Each row is a point on a landscape with many valleys, with its height.
A ball rolls from a point to whichever of its 6 nearest points has the largest drop for the distance, and stops where none of them is lower. Distance is the straight distance between rows; heights are no part of it.
K779 (h 190): [  5  21   0 -21 -12 -19  10 -11]
K697 (h 166): [-10 -17  -6  13   2   0  16  17]
K603 (h 201): [ -3  23   0 -23  -5 -26   9  -8]
K431 (h 167): [ 3 -7 -9  7  0 27 -1  5]
K715 (h 196): [ 15  12   0  -6 -13 -10  -3 -21]
K827 (h 217): [  4  -9 -11   4  -6   7   9   4]
K865 (h 627): [-21  19   2  -6   6 -30   7   3]
K980 (h 155): [-14 -10   0  15   2 -14  12  22]
K617 (h 49): [ -2  16   1 -18  -8 -22  13  -7]
K778 (h 184): [ 15  17   0 -10 -14 -14   2 -18]
K999 (h 169): [ 15   8  -4  -3 -13  -6  -2 -13]
K287 (h 439): [ 13  -3  -3   5  -1  12 -16 -12]
K947 (h 369): [ 13   1   0   2   1   5 -19 -19]
K181 (h 240): [  9 -12   9   8  13  29 -17   4]
K230 (h 143): [  8   4  -7  -2 -13  -5   7  -3]
K866 (h 140): [-20   3   2  15   3 -18   7  26]
K619 (h 263): [ 12  -7   3  -5   4   7 -24 -21]
K246 (h 226): [ 18 -21  14 -17  16  22 -21 -16]
K510 (h 172): [ 5 -6 -4  9  4 28 -9  2]
K913 (h 254): [ 13  -6   1  -1   6   9 -20 -16]
K466 (h 309): [ -6  15   2 -18  -6 -24  13  -4]
K315 (h 264): [  0 -11  10  10   9  42  -7  21]
K256 (h 108): [-28  22  -1  11   1 -20   5  21]
K172 (h 234): [ 20 -17  13 -20  14  16 -19 -18]
K573 (h 43): [ -6 -18  -9  12   2  16  13  14]
K323 (h 219): [-21   9   2   6   3 -25  10  18]
K716 (h 239): [ 12  -8   4  -8   9   9 -22 -21]
K378 (h 179): [ -4   6   2  -9  -8 -18  13   2]
K952 (h 223): [ 15 -14   9  -7  14  17 -22 -15]
K606 (h 698): [10 -1 -7  5 -6 13 -9 -6]
K749 (h 152): [ -3 -11 -12  11  -5  18   7   9]
K321 (h 60): [ -5  -2  -2  -3  -8 -13  14   5]
K578 (h 53): [ -8 -14  -6  10  -4  -3  14  11]
K245 (h 298): [ 13  -9   3  -7   3   3 -22 -27]
K910 (h 151): [-16  -2   4   6   2 -20  13  14]
K702 (h 224): [  2 -10  -3  10   7  35  -4  12]
K767 (h 314): [ -7 -15  -6  13   3  29   9  13]
K513 (h 100): [  2  -4  -2  -1 -12  -7  14   1]
K601 (h 230): [ 11 -10  11   3  14  24 -20  -3]
K847 (h 368): [-23  19   2  -1   7 -28   9   6]
K967 (h 628): [-15  17   1 -14   4 -27  12  -2]
K519 (h 114): [-12 -10   0   9  -2 -11  14  15]
K783 (h 433): [ -4 -13  -3  14   7  40   3  13]
K149 (h 222): [ 13 -12   8  -5  14  17 -22 -11]
K84 (h 134): [ -9 -14  -2  13   1  -6  14  19]
K309 (h 202): [-22  20   3   4   4 -25   7  12]
K756 (h 154): [  7   8  -5  -7 -16 -12  12  -6]
K454 (h 31): [-27  18  -3  13   3 -17   8  26]
K938 (h 206): [  6  -9   5   9  12  35 -12   9]
K128 (h 116): [ -4 -14  -8   5  -5   7  12   6]
K168 (h 721): [-13  13   3 -13  -2 -24  11   4]
K555 (h 305): [-15   5   2  -4  -2 -21  12   6]
K958 (h 262): [-20   9   4   1   1 -22   8  10]
K553 (h 183): [ 12  19  -1 -16 -13 -19   7 -14]
K719 (h 153): [-14  -4   2  11   1 -16   9  20]
K530 (h 509): [ 11   1  -7   3  -9   7  -8 -12]
K46 (h 214): [  5  -5 -10   8  -4  19  -5   1]
K492 (h 177): [ 12  17  -2 -10 -14 -14   5 -13]
K979 (h 616): [-17  14   3  -5   2 -27   9   3]
K689 (h 457): [  7  -2  -9   3 -10   3   5  -2]
K240 (h 178): [ 14   9  -6  -1 -12  -3  -5 -12]
K252 (h 300): [ 14   6   0   1  -7  -3 -14 -21]
K390 (h 215): [ 12  -8   3   1   9  17 -19 -10]
K101 (h 185): [ 10  -7   2   6   9  26 -14   0]
K990 (h 261): [ 17 -17  18  -6  19  25 -18  -6]
K432 (h 101): [-12  -6   0   2  -2 -14  14  12]
K915 (h 106): [ -5   5   0  -7 -10 -16  14   4]
K303 (h 246): [ 3 -8  3 12  8 39 -9 12]
K57 (h 346): [ 12   0  -5   6  -7   5 -13 -17]
K799 (h 195): [  9  -6   2   4   9  23 -19  -3]
K733 (h 227): [-10  22  -1 -23   3 -28  11 -10]

Where does a ball stop that starts at each point below?
K865 | K454
K287 | K573
K958 | K321
K245 | K573
K492 | K321
K619 | K573
K323 | K454
K715 | K321
K827 | K578
K913 | K573
K967 | K617
K980 | K578
